Points on a hilly landscape, in no order, each with its height.
A climber steps from a point to the highest of its 2 nearest points, and stops where none of them is higher. Distance is the straight distance between rows; heights are no part of it.
Q988: [ 86 138 153  84  54 174 177  89 158 178 102 155 173 156 191 110 125 103
 147 175 153 142 144 176 196  88 115 110 104 113]  h=210
Q904: [149 106 102 195 118 138 156 142 137 141 106  95  77 142  60  96 194  86
 142 140 117 131 114 138 144 156 153 107 172 150]  h=460
Q547: [122  77 118 179  98 139  95 121 112 136 148  74 112 126  97 111 171  79
 128  94  88 111 119 144 124 158 131  79 179 139]  h=421
Q734: [172 107  99 178 130 109 105 126 115 174 173  95 107 158 108 142 179 156
 143 145 157 127 125 102  92  86 116  82 146 177]  h=245
Q169: [146 139 141  87 136 140 145  93 123 105 129 171 158 160 212 202 115 148
 114 159 110 123  72 151 114  48  69 127  61 143]  h=366
Q115: [124 179 127  62 126 124 113  88 117  60 121 108 163  89 182 139  82 104
 129 141 126 109 100 102  77 134  92 105  70 107]  h=107
Q558: [173 107 111 202 131 132 138 149 110 105 143  80  69 134  93 110 184  85
 118 115 108 119 111 126 124 162 150 140 169 146]  h=497
Q543: [153  98 106 187 145 135 168 168 146 136 126 142 107 109 129 118 180 165
 105  97 157  99 101 133 115 154 171 214 135 182]  h=236
Q890: [101 214 133  94 113 166 168 162 128  64  88 167 131 147 115  87  77 127
 120 111 118 152 136 125 105 215 145 158 121 112]  h=160
Q418: [111 163 138 133 135 145  97 141  97  92  90 148 133 149  82  87 106  88
 131 112  54 132 147 139  62 191 145  90 127 114]  h=480
Q815: [183 154 121 198 128 132 135 141  92 106 112 107  69 169  63 116 148 110
 124 160  80 152 120 127 114 136 150  76 171 129]  h=235
Q531: [103 136 145 144 170 124 137 116 137 124  80 160  97 144  43  68 110 119
 155 150  90 138 154 167 111 137 155 107 153 102]  h=121
Q951: [127 128 132 144 167 110  75 109 122 158 148 163 170 145 145 173  92 200
 127 142 108 133 122 149  85  51  84  96 102 133]  h=40
Q595: [149 181 128 122 193 132 169 109 133  82 130 165 136 146 128 175  78 180
 126 155 108 135 124 113 131  73  79 138  80 109]  h=586
Q327: [107 125 157 118 123 119  66 125 121 157 116 161 158 133 149 119 111 155
 123 114 105 141 133 160  91 123 129 109 120 137]  h=67
Q928: [125  97 135 184 176 110 122 158 138 121 132 122  92 100  87 100 159 154
 124 107 136 116 113 141  92 147 150 173 121 159]  h=267
Q119: [129 121 117 162 147 125 121 120 141 200 147 141 143 165 126 162 144 197
 142 140 141 142 116 132 129  45  77  82 117 165]  h=361
Q460: [126 143 105 141  98 142 184 178 159 144  97 145 116 141 107 129 156 129
 122 142 140 122 116 129 170 133 179 197 173 121]  h=261
Q893: [ 99 141 136  68  92 119 147 159 131  71 142 143 140  74 172 123  90 137
 106 118 177 124 112 105 141 181 127 165 128 124]  h=320
Q77: [149 112 122 153 163 114 145 122 139  70 190  87  48  71  74 123 123 146
 120  85 140 148 127  87  92 171 120 147 125 106]  h=389
Q820: [103 151 142 123 151 135 107 140 121 152 111 187 148 157 140 130  83 173
 131 118  95 146 136 163 101 102 103 138 107 143]  h=47
Q641: [153 128 107 116 135 100 134 154 130 125 162 131 129 121 170 166 148 151
 105 104 173 104 113  93 154 113 139 189 127 157]  h=434
Q484: [134 115 127  90 139  88  79 135 112  95 176  92 138  78 163 160 109 152
 107 101 165 121 107  84 106 143 109 146 103 145]  h=161
Q685: [114 176 132  60 141 152 178  88 150  62 110 142 145 107 177 145  86 119
 137 180 139  81 106 121 142  72  88 146  99  99]  h=494
Q21: [121 120  93 139 151 125 165 159 157 150 138 169 108 124 120 146 121 158
 128 120 163 117 133 116 169  83 129 213 133 145]  h=354
Q118: [175 177 138  94 137 103 124 149  90  67 141 101 135 116 178 170 104 151
  92 126 129 121  93  87 112 149 117 128 103 138]  h=145
Q766: [ 67 108 147  97 104 139 107  79 160 218 106 149 172 138 128  98 125 127
 178 159 146 144 156 179 157  95 103  79 130 120]  h=307
Q225: [ 93 110 104 119  88 156 182 168 171 181 119 192 123 144 143 124 129 126
 134 127 159 147 143 160 185  98 141 196 141 135]  h=258
Q497: [ 94 116 128 156 130 137 146 146 151 209 102 188 114 166 105 117 119 177
 147 125 114 169 134 178 122  80  90 121 119 174]  h=438
Q20: [161  97  97 162 131 118 135 141 126 132 139  87  95 140 125 127 185  92
 122 119 146 118 123 107 140 149 159 150 169 139]  h=537
Q60: [120 124 127 184 142 118 127 141 134 188 119 161 112 160  96 130 139 196
 133 129 126 145 115 152 106  73 106 104 129 170]  h=400
Q407: [ 86 119 133  84 114 125 141 153 150  75 138 125 113  78 134  98  86 123
 113 113 163 135 118  99 126 199 130 162 138 100]  h=334
Q637: [ 79  75 140  94 139 133  47  98 141 133 122 115 147  60 110 112  83  94
 164 119 130 120 164 148 109 155 114 124 133 102]  h=105
Q254: [155 158 111 159 119 126 156 142 137 156  98 112 111 172 104 139 170 134
 138 163 135 149 118 115 162 116 148 112 171 129]  h=172
Q94: [127 202 128  95 165 126 173 100 137  57 122 152 149 124 140 147  72 158
 128 145 126 128 119 105 113 114  84 136  76  99]  h=699
Q296: [117 113 126 139  86 150 167 129 162 208 124 160 138 156 140 129 176 147
 128 103 166 142 129 113 176 105 134 138 116 177]  h=135
Q70: [139  89 137 115  58 124 109 103  96 153 132  72 148 127 168 140 172  63
 119 110 117 128 132 121 161 149 131  74 137 110]  h=248
Q391: [139 163 129 137 126 142 177 169 144 112  90 134  99 142  82 119 128 123
 121 154 115 132 122 120 159 152 181 179 176  98]  h=233
Q51: [ 90 135 151  80  54 154 163 122 136 148 124 173 162 130 207 118 115 100
 127 149 163 137 143 171 195  99 143 153 115 112]  h=175
Q907: [141 164 122 130  79 155 185 147 153 180  82 123 137 172 109 142 176 123
 142 167 137 140 123 115 197 122 145 107 160 134]  h=193
Q856: [178 169 128 129 189  98 140 122 121  85 185 106 104 120 124 175 105 186
 123 144 155 133 120  84 131  82 105 152  98 128]  h=119
Q783: [ 81 102 146 108 131 113  94 133 145 162 134 157 131 108 140 112 127 150
 131 104 152 122 133 153 134 127 131 178 126 144]  h=323
Q554: [106  88 144 170 157 133  93 121 127 110 112 126  97 100  39  82 104 102
 143 118  68 116 145 169  81 155 139  87 144 117]  h=178
Q496: [ 98 139 139  77  70 145 157 157 141 127 119 159 150 124 176 114 128 105
 123 141 159 118 144 151 192 137 164 167 146 104]  h=144
Q271: [169  83  81 160 167 137 173 131 155 129 153 121 100 104 119 118 169 148
 130 132 190  88 134  91 149 114 178 218 165 154]  h=303
Q366: [116  67  98 179 146 120 145 112 164 173 116 107  97 123  65  83 189 114
 164 135 156 113 130 145 137 125 140 113 154 158]  h=365
Q402: [174 136 112 157 118 117 125 125 125 175 163  92 137 170 150 162 188 162
 137 149 158 137 118  97 137  85 113  84 126 166]  h=266
Q256: [ 95 145 152  85 114 148 123 162 131 116 108 155 129 126 141 101 103 129
 121 116 132 126 133 151 136 181 148 165 138 125]  h=238
Q905: [139 196 135 125 173 130 112 138 106  90 126 177 164 156 143 158  75 187
 114 120  87 137 116 116  72 115  87 122  76 139]  h=300
Q74: [140 159 138 106 168 113 110 104 112 100 127 125 162 135 163 156 103 159
 126 162 111 111 111 126 112  84  98 114  93 110]  h=79
Q977: [103  86 136 150 155 128 129 120 153  86 162  88  76  53  73  96 102 122
 125  75 118 136 128 112  90 191 117 140 127 106]  h=442
Q621: [101 127 138  87  86 167 184  86 160 170 104 169 162 158 190 147 121 116
 149 181 144 142 122 175 181  57  81 117  85 119]  h=239
Q396: [133 142 135 143 157 132  75 129  90 104 114 131 129 135  80 115  98 114
 122 122  64 125 145 131  61 150 133  75 124 114]  h=428
Q343: [138 105 121 212 179 113 158 163 147 124 128 149 102  99  86 101 165 183
 120 101 154 112 120 152 109 135 146 211 109 176]  h=253
Q662: [151 174 135 140 171 119  82 134  89  97 130 140 152 145 124 152  91 168
 109 135  84 125 130 111  52 117 122  82  95 119]  h=345
Q408: [126 121 127  87 139 112  96 100 110  82 135  87 140  73 139 137  78 107
 128 130 134 118 137  92 113 147  96 114 104  95]  h=56
Q544: [117  94 119 135 101 140 142 140 123 117 114  89 107 122 123 113 159  45
 124 123 113 104 140 129 182 177 151 132 187  89]  h=459
Q761: [ 83 105 127  74 122 128  91  84 130  93 122 104 149  54 129 112  64  87
 147 129 143 121 152 117 116 170  95 123 113  81]  h=78
Q406: [146 153 127 151 157 118  91 126  90 125 117 135 144 164 105 135 110 135
 122 153  83 130 130 129  70 111 131  63 131 111]  h=385
Q772: [166 212 139 159 170 142 167 155 118  85 108 169  87 145  75 144  93 195
 109 121  91 158 120 101 104 132 140 154 113 130]  h=234
Q790: [ 87  89 155 149 143 117 110 153 156 154 120 144 118 101 114  88 153 142
 129  97 136 113 120 177 100 155 147 176 128 154]  h=290
Q645: [106  82 177 127  89 130  83 154 138 150 142 130 130 109 165 102 170 105
  95  73 126 132 109 146 104 189 174 151 114 152]  h=269
Q59: [111  79 141 150  94 145 135 111 157 220 140 153 148 148 133 111 186 160
 136  90 172 125 132 109 147  95 136 121  94 205]  h=120
Q629: [132 124 144 128 142 113  98 174 119 100 148 114 102 100 132 135 127 165
  95  85 134 126  96 101  85 176 137 158 116 164]  h=228
Q201: [154 195 143 136 165 143 165 140 122  72 102 149  82 132  64 115 106 152
 116 123  93 153 136 100  95 178 154 131 125 103]  h=212
Q269: [152 151 172 107  54 134 114 142  96 133 101 132 159 172 186 124 151 105
  88 112  95 155 114 127 116 177 171  92 116 126]  h=381
Q576: [114  91 140 118  90 139  77 117  97 107 132  77 143  95 142 130 132  70
 120  93  85 103 141 131 140 183 125 108 154 103]  h=549
Q542: [ 95 143 121  99 112 159 180 164 155 148 101 184 134 149 137 119  87 126
 138 150 138 139 153 170 181 106 131 188 142 110]  h=225
Q234: [140 139 129 101 176 107 124  89 117  82 146  98 118  86  98 133  81 136
 139 142 130 129 154  90 112 126 100 106 104  79]  h=37
Q325: [124 132 134  86 104 174 188  92 145 142 102 189 161 178 207 170 118 121
 136 180 122 152  97 170 141  58  76 119  64 127]  h=272
Q959: [139 120  90 145 148 114 163 136 150 172 139 157 128 153 148 164 141 161
 131 134 157 133 123 117 175  59 108 172 132 148]  h=388
Q887: [125 156 140  65  90 135 144 152 122  93 109 131 141 106 185 130 119  95
 113 150 144 103 128 125 167 155 146 141 131  99]  h=117
Q423: [ 67 132 135  86 126 137 113  91 141 169  98 162 166 140 139  86  96 124
 165 154 134 137 164 194 146 113 117 129 134 103]  h=358
Q978: [155 151 135 128 197 102 109 104 116 101 166 109 134 124 125 166  92 186
 135 161 134 123 129 111 109  66  93 116  98 115]  h=99
Q747: [105 107 125 124 136 136 101  77 105 104 104  97 142 112  77 100  99  53
 155 130  72 108 174 147 144 140 117  83 164  72]  h=70
Q205: [109 115 134 135 161 110  79 134 126 168 145 176 145 131 147 155  89 199
 129 108 114 145 123 155  97  67  85 141  99 159]  h=28
Q704: [105  77 149 116  81 128 114 139 150 156 144 131 131 117 173 100 180  91
 102  88 150 115 121 131 144 173 184 158 135 139]  h=299
Q939: [150 182 139 155 171 129 132 157 108 109 113 169 119 166 118 149  97 192
 109 126  86 145 114 120 104 105 117 140 113 145]  h=265
Q336: [120 112 138 100  97  99 117  99 134 167 140 119 163 121 192 147 154 129
 123 135 163 120 120 131 165  85 120 121 110 125]  h=321
Q788: [133  99 131 133 198  99  78  89 132 129 168 107 108  84  63 134  89 146
 158 142 131 125 168 119  96  74 107  97 119  91]  h=7
Q744: [131 157 164  75 103 112  94 147 105  98 149 156 166 102 196 162  99 169
  87  90 131 133  97 116 112 158 113 149  90 164]  h=216
Q66: [177 153 116 134  55 154 201 143 151 168 140 136 167 168 181 191 179 136
 102 135 154 143  97  90 197  86 138 136  95 169]  h=386
Q634: [122  83 143 184 157 130 105 131 121 102 147  91  81  86  50  98 125 101
 128 100  80 114 134 152  97 156 136 113 142 127]  h=195
Q676: [116 187 143 115 150 153 163 139 131  74  83 155 103 140  71  82  97 113
 136 122  96 145 151 120  97 199 153 132 126  94]  h=189
Q960: [202 171 115 139 135 114 145 171 106  78 154  88 100 137 128 171 141 133
 103 143 145 128 109  71 147 145 156 180 143 132]  h=157
Q514: [139 142 125 106 198 129 191  97 154  90 138 160 127 124 134 185  77 166
 137 179 137 124 124 127 164  39  66 163  82  94]  h=502
Q736: [145 135 112 163 103 141 165 147 150 186 109 136 116 165 116 140 188 156
 129 119 147 138 110 118 155 117 145 135 146 171]  h=152
Q485: [180 143 124 155 152 117 105 107  71  89 149  80 118 142 109 144 113 101
 133 154  80 120 151 115 105 110 113  70 141  91]  h=286
Q384: [147 141 150 100  81 130 123 159 100 113 101 119 132 145 172 132 150  85
  92 116 102 130 123 128 143 195 166 122 144 109]  h=330
Q194: [149 143 125 118 206 112 117  81 120 101 167 116 106  90  62 136  89 151
 156 148 113 132 171 113  93  96 105  82 104  73]  h=22
Q291: [205 159 100 138 112 120 167 153 109  93 133  72 108 148 140 169 154  94
 117 170 139 120 117  86 169 130 161 159 162 103]  h=176
Q598: [104 105 149 126  99 116  91 120 139 193 133 151 151 142 145 125 148 165
 128 104 136 148 123 141 119 101 129 109 118 158]  h=87
Q329: [112 191 137  92 135 138 106 131 112  95 133 187 180 132 174 149  60 169
 120 101 108 151 113 140  74 140  78 139  62 156]  h=257
Q808: [144  82 119 228 153 105 115 133 117 119 151 106  71 111  36  93 155 118
 135 133 104 119 127 167  84 128 137  97 136 144]  h=213
Q677: [125  87 124 125 156  96  51 100 122 155 142 101 150 106 122 143 112 129
 147 145 135 122 143 134 104  83 111  92 130 108]  h=259
Q903: [ 54 124 130  98 127 170 123 109 136 188 111 193 145 150 140  92  78 135
 154 127 132 165 164 218 143 111 117 159 114 134]  h=419
Q979: [136  82 121 125 156 103  69 121 118  91 193  71 116  67 114 152  94 138
 130  91 148 127 131  81  89 141 101 131 116 131]  h=194
Q841: [117 104 113 140 108 136  94  82  96 130  99  97 155 139  90 110 114  63
 151 134  67 116 157 152 127 132 114  39 166  95]  h=53
Q4: [135 164 155  58  96 118 138 138 113  84 145 140 160  89 215 162 105 138
  94 127 152 106  92 114 144 129 108 148  93 148]  h=174
Q162: [122  88 142 100  74 110  95  94 127 180 132  89 163 121 174 131 163  87
 136 133 153 130 133 122 153 117 129  81 117 117]  h=281
Q532: [143 122 162 146  69 138 114 155  99 147 105 116 121 166 143 120 178 104
  95 104  91 155 105 125 112 183 168  72 142 146]  h=437
Q233: [125 170 136  73 142 149 164 105 131  83 119 163 158 130 198 171  93 137
 119 160 125 103  93 138 135  79  79 149  76 128]  h=429
Q504: [122  84  94 166 164 112 157 118 162 165 122 124 100 122  86  94 171 127
 151 134 175 107 137 127 146 106 154 166 165 139]  h=343
Q200: [136 172 132 120 166 112  93 124 108  76 142 133 141 114 112 137  68 181
 115 105 109 148 125  85  38 150 110  99  88 116]  h=301
Q188: [176 149 114 169 149 105 120 137 110 147 167 116 129 177 155 177 151 194
 119 143 138 144 105 114 119  60 102 114 129 161]  h=295
Q895: [192 188 138 133 142 118 113 167  73  75 131 109 123 158 156 168 122 151
  88 134  93 136 101  92 103 155 144 118 119 137]  h=173
Q530: [ 98  97 130 122 128 123 138 141 144  71 153  96  91  68 115  96  97 113
 103  85 135 136 113  92 107 214 122 152 138 107]  h=387
Q159: [130  51  95 113 121 105  99 100 125 149 164  81 138  97 159 132 169  77
 134 111 166  95 148 112 157 126 129 141 146 114]  h=327
Q969: [176 127  98 124  84 119 161 135 105 114 125  65 116 138 166 154 173  62
 123 157 140 110 129 102 185 131 146 125 168  96]  h=196
Q398: [163 132 127 150  74 138 172 159 141 183 139 164 144 173 172 178 163 153
  92  99 143 166 102  95 163  99 135 144  94 192]  h=344
Q970: [ 80 192 122  74 114 144 126 116 123  88 128 180 175 117 171 117  47 149
 129 106 140 154 124 148  92 160  84 155  79 140]  h=215
Q962: [107  94 130 188 114 130 153 155 156 151  79 118  91 134  61  67 178  93
 143 138 105 131 114 184 134 180 155  97 158 150]  h=425
Q47: [163 144 147 142  66 140 138 155 120 168 119 107 126 175 145 146 200 126
 106 120 127 153 107  98 144 149 164  79 128 161]  h=496
Q129: [163 118 115 124  82 122 134 105  82 113 130  43 126 133 168 149 159  61
 126 141 107 110 137 121 168 126 115  86 156  96]  h=217
Q881: [111 165 129 105 131 144 178 157 152 106  91 152 126 134 107 119  96 125
 134 159 133 121 150 134 176 130 157 175 156  85]  h=206
Q337: [141 142 141 129 162 103 102 143 114  78 156 117  97  98 109 140  84 192
 104  91 129 152 105  82  59 161 120 133 105 137]  h=262
Q740: [132  64 106 172 171 106 106  81 129 129 178  85  80 104  46 108 137  93
 167 127 119 112 166 133 129  92 122 106 165 107]  h=13
Q393: [118  37  99 147 132 126 102 108 139 157 162  84 118  99 131 102 175  77
 137  95 144  95 137 129 134 143 139 139 161 136]  h=356
Q539: [130  93  97 138  83 148 175 151 155 146 110 101 111 135 117 108 188  47
 125 136 144 109 129 121 184 173 179 142 194 101]  h=410
Q806: [132  96 120 155 199  91 110  99 135 140 163 112  77 107  50 116 126 145
 159 140 137 124 158 129 117  73 131 119 139 111]  h=2
Q400: [127 137 128 167 153 118 148 137 137 142  93 134  90 149  76 110 146 144
 139 151 119 142 127 143 133 118 148 130 161 124]  h=153
Q731: [153 111  87 173 162 115 155 125 149 155 136 124 100 139 105 131 173 158
 138 132 173 117 127 107 141  89 146 175 157 161]  h=322
Q50: [139  81  92 139  82 163 187 138 174 177 115 115 121 125 127  99 213  89
 134 134 177 105 129 105 178 158 189 143 179 140]  h=369
Q525: [207 172 124 162 108 128 126 173  79 103 119  96 105 176 147 162 159 125
  98 144  98 152 102  99 116 156 158 109 155 136]  h=197
Q853: [ 94  78 131 169 137 114 124 126 155 169  95 126  98 130  56  72 158 114
 158 143 123 133 128 174 124 135 140  92 154 142]  h=393
Q680: [170  93 102 157 111 137 162 153 142 149 145 142 120 130 168 137 193 156
  93  89 169 104  99 105 133 142 184 197 140 187]  h=222
Q192: [153  83 105 197 138 109 107 131 116 147 152  93  85 138  77 113 174 130
 137 133 133 123 118 129  90 119 131  97 151 165]  h=227
Q456: [127 156 138 100 127 142 107 141  95  90  90 125 140 138 125 109 109  88
 122 120  78 130 144 122 102 197 139 106 129 101]  h=548
Q726: [150 193 139  64 123 121 135 114 106  51 131 121 162 100 208 165  91 139
 101 136 133 112  73  94  91 135  95 121  80 138]  h=137
Q304: [ 80 179 123  92 145 172 177 142 143  96 106 196 130 134 112 100  43 150
 138 123 130 154 153 151 134 145 107 177 107 116]  h=168
Q317: [100 101 133 133 156 124  74 100 125 138 101 139 137 123  67  91  93  97
 159 139  89 130 160 164  86 126 131  75 145 102]  h=155
Q868: [122  99 152 146 132 124  89 171 118 126 133 113 107 111 128 114 151 123
 103  88 102 122 104 139  87 183 155 136 129 149]  h=237
Q997: [110  67 110 145 149 102  96  81 123 145 139  77 119 112  75 114 126  81
 164 141 117 119 163 143 152  92 109  84 167  91]  h=25
Q321: [108 114 139  86 109 107 107 127 136 146 148 147 148 107 180 138 136 135
 114 114 163 114 128 133 160 121 137 167 118 132]  h=370
Q491: [133  98  89 140 164 135 174 151 164 119 154 151 102  92 114 132 137 166
 124 113 186  89 130  90 156 111 155 232 141 159]  h=324
Q498: [138  86 128 159  99 136  73 117  89 105 164  56 127 113 125 139 148  87
 120  78  87  99 133 133 122 153 126 100 175 124]  h=472
Q509: [131 151 133  96 115 116 136 174 126  97 142 143 128 108 167 157 125 150
  95 103 161 117 106 100 155 155 138 180 125 148]  h=383
Q519: [103 177 137  90 132 135  79 124 115  87 108 148 169 118 136 117  74 134
 136 107 108 139 134 123  54 181 117 114  92 120]  h=106
Q564: [112 114 106 133  59 163 198 168 177 173 112 170 134 144 134 116 171 123
 126 113 157 129 123 137 176 130 184 190 157 146]  h=293
Q723: [ 78 101 135 124 120 142 130 138 148 202 114 195 125 149 134 110 108 157
 144 108 133 171 141 193 136  93 103 159 112 159]  h=488
Q281: [122 134 146 100 115 139 133  94 130 151 121 179 179 157 204 162 111 149
 125 151 113 143 111 171 130  70  80 120  71 136]  h=313
Q829: [115 128 135  93 100 151  92 110  88  89 101  98 157 103 142 118 104  60
 128 114  79 105 149 130 124 189 116 100 132  88]  h=656
Q796: [ 89 179 136  53  89 135 120 108 117  76 129 157 177  86 196 118  65 127
 122 120 154 134 118 137  98 180 107 146  90 132]  h=181
Q401: [121 105 138 175 116 150 137 135 118 101 115  78  90 123  87  94 153  57
 119 100  70 107 124 148 158 191 150 117 192 111]  h=526
Q120: [129  51 113 190 123 131 109 125 131 147 155  80 113  96 120  93 185  80
 124  78 111  98 116 151 109 165 143 123 159 158]  h=384
Q185: [142 119 108 166 170  90 110 110 128 167 170 118 127 152 125 158 142 192
 140 150 156 132 125 118 117  36  94 112 133 147]  h=326
Q710: [140 143 170 107  87 112 107 148 109 137 148 163 165 144 205 162 124 160
  83  88 123 150 100 127 134 123 137 147  89 165]  h=263
Q452: [118  80 108 142 117 128  96  87 119 163 124  80 139 130  81 118 133  82
 166 149 106 125 153 144 141 109 101  32 166 109]  h=38
Q149: [ 66 157 139  85 121 180 149 160 139 117 106 182 126 125 130  85  71 137
 134 117 140 142 151 182 143 171 141 187 134 131]  h=202
Q108: [109  72 132 133  69 153 162 136 177 178 127 143 134 126 159  79 200  97
 118 102 177 112 125 125 159 164 192 156 146 152]  h=335
Q332: [135 128 101 133 187 107 166 126 151 128 157 148 127 132 140 183 104 165
 130 155 159 124 128 115 180  34  86 182 110 120]  h=436
Q163: [178 137 118 174 105 129 125 151  88 125 119  89  95 169 114 142 166 100
 118 141  96 150 115 114 125 153 143  81 171 136]  h=218
Q580: [106 117 156  84 103 133 106 158 119 109 128 117 127 106 157 119 127  93
 106 103 127 120 126 125 133 205 147 146 134 119]  h=280
Q96: [ 87 117 140  99  94 134 148  95 168 210 105 138 153 142 132 109 158 123
 166 158 166 133 152 150 190  93 110  94 136 120]  h=271
Q671: [145  73 116 141 147  99  39 123 111 134 181  81 131  98 124 160 117 126
 133 106 137 114 138 115  86 104 115 111 131 134]  h=226
Q255: [110 138 131 101  89 151 184 108 174 195  95 124 159 153 145 136 168 117
 156 184 166 119 139 133 213  81 107  99 126 112]  h=243
Q415: [ 98 194 145  98 133 149 114 149 112  93  99 166 144 148 125  97  79 146
 122 100 102 148 133 138  76 190 128 143 104 133]  h=131
Q648: [189 158 124 145 165  99 118 152 108  88 177  98  97 138 136 172 132 169
 115 130 147 129 118  79 122 109 128 162 126 147]  h=138
Q191: [119 179 125  72 142 122 180  94 143  57 122 132 137  86 150 127  70 136
 129 159 156 114 124 101 132 118  93 138  97  84]  h=584
Q5: [122  83 114 109 150  90  90 101 123 145 151  86 140  98 143 138 135 106
 144 141 159 106 143 118 152  99 114 128 135 102]  h=294
Q385: [176 140 113 182 127 126 122 105  81 110 141  84  98 171  73 126 133  97
 135 167  81 134 146 121 122 113 114  45 170 110]  h=260
Q848: [ 93 157 131 125 159 128 126 101 132 136  73 165 140 172  75  71 107 105
 169 163  92 141 166 167 114 123 134  88 147  89]  h=103
Q612: [109  90 145 144 102 134  95 110 149 223 147 133 151 134 114 124 182 160
 146 108 160 127 134 121 124  84 129  76 103 188]  h=104
Q435: [173 153 139 136  49 139 169 147 131 160 134 110 157 172 181 166 194 126
  97 118 161 140 100  80 177 128 171 117 114 168]  h=435
Q158: [103 145 123 112 147 130 126  88 119 118  78 134 142 146  81  80 106  54
 163 164  78 124 178 154 132 137 128  83 143  61]  h=88
Q593: [109 186 142  58 105 143 133 127 115  86 104 150 165 117 179 111  91 107
 123 140 130 116 128 139 123 167 118 136  99 114]  h=148
Q394: [140 120 130 132 174 115 134 131 134  94 156  99  68  91  76 122 120 138
 126 118 139 130 142  90 123 153 136 145 132 108]  h=353
Q410: [ 94 114 140 104 152 129  50  97 126 138 102 140 168 102 114 109  79 107
 162 135 110 126 162 157  87 134 119  98 124 102]  h=132
Q432: [131 130 148 128  86 128 140 146 132 175 134 179 145 169 185 156 131 161
  98 100 124 167 106 134 148 101 120 138  96 168]  h=304
Q874: [106 180 121  84 121 132  87  98 115  72 103 117 173  99 143 121  78  75
 150 123 102 121 137 118  65 165  97  95  75  90]  h=82
Q414: [115 139 110 113  79 145 193 139 173 186  88 116 148 151 118 126 172  99
 154 176 166 121 141 123 213 110 144 117 167 108]  h=214
Q349: [148 125 129 146 165 109 108 129  99 109 141 101  93 129  91 132 118 124
 130 140 107 131 140 113 116 125 134 108 143 108]  h=317
Q885: [146 105 105 124 120 109 131 137 130 147 143 108 125 136 157 140 177 124
 118 116 169 110 124 106 154 125 159 152 151 138]  h=489
Q563: [133 124 128 172 176 112 149 110 137 131 104 138  62 131  23  85 140 121
 156 160 103 141 148 157 133 108 155 100 156 102]  h=136
Q451: [123 150 133 123 171 122  81  89 121 122 119 143 185 141 144 147  96 156
 143 165 103 116 128 148  76  69  92  85  96 104]  h=61

Call two points neighbours if one is among the 2 nearest of the other. Go from one point of each pair to the other, from neighbour to neighbour, staying as high as possible. Name the lowest point that can't be avoided.
Q977 and Q47 | Q726
Q94 and Q20 | Q271
Q977 and Q20 | Q893
Q401 and Q829 | Q547

Two climbers start at each pair of points below. Name the first point that both come to, or write -.
Q410 and Q820 | Q723
Q598 and Q677 | -
Q979 and Q788 | -
Q452 and Q637 | Q723

Where does a climber stop that starts at each point below?
Q484 | Q829
Q205 | Q723
Q997 | Q723
Q194 | Q723
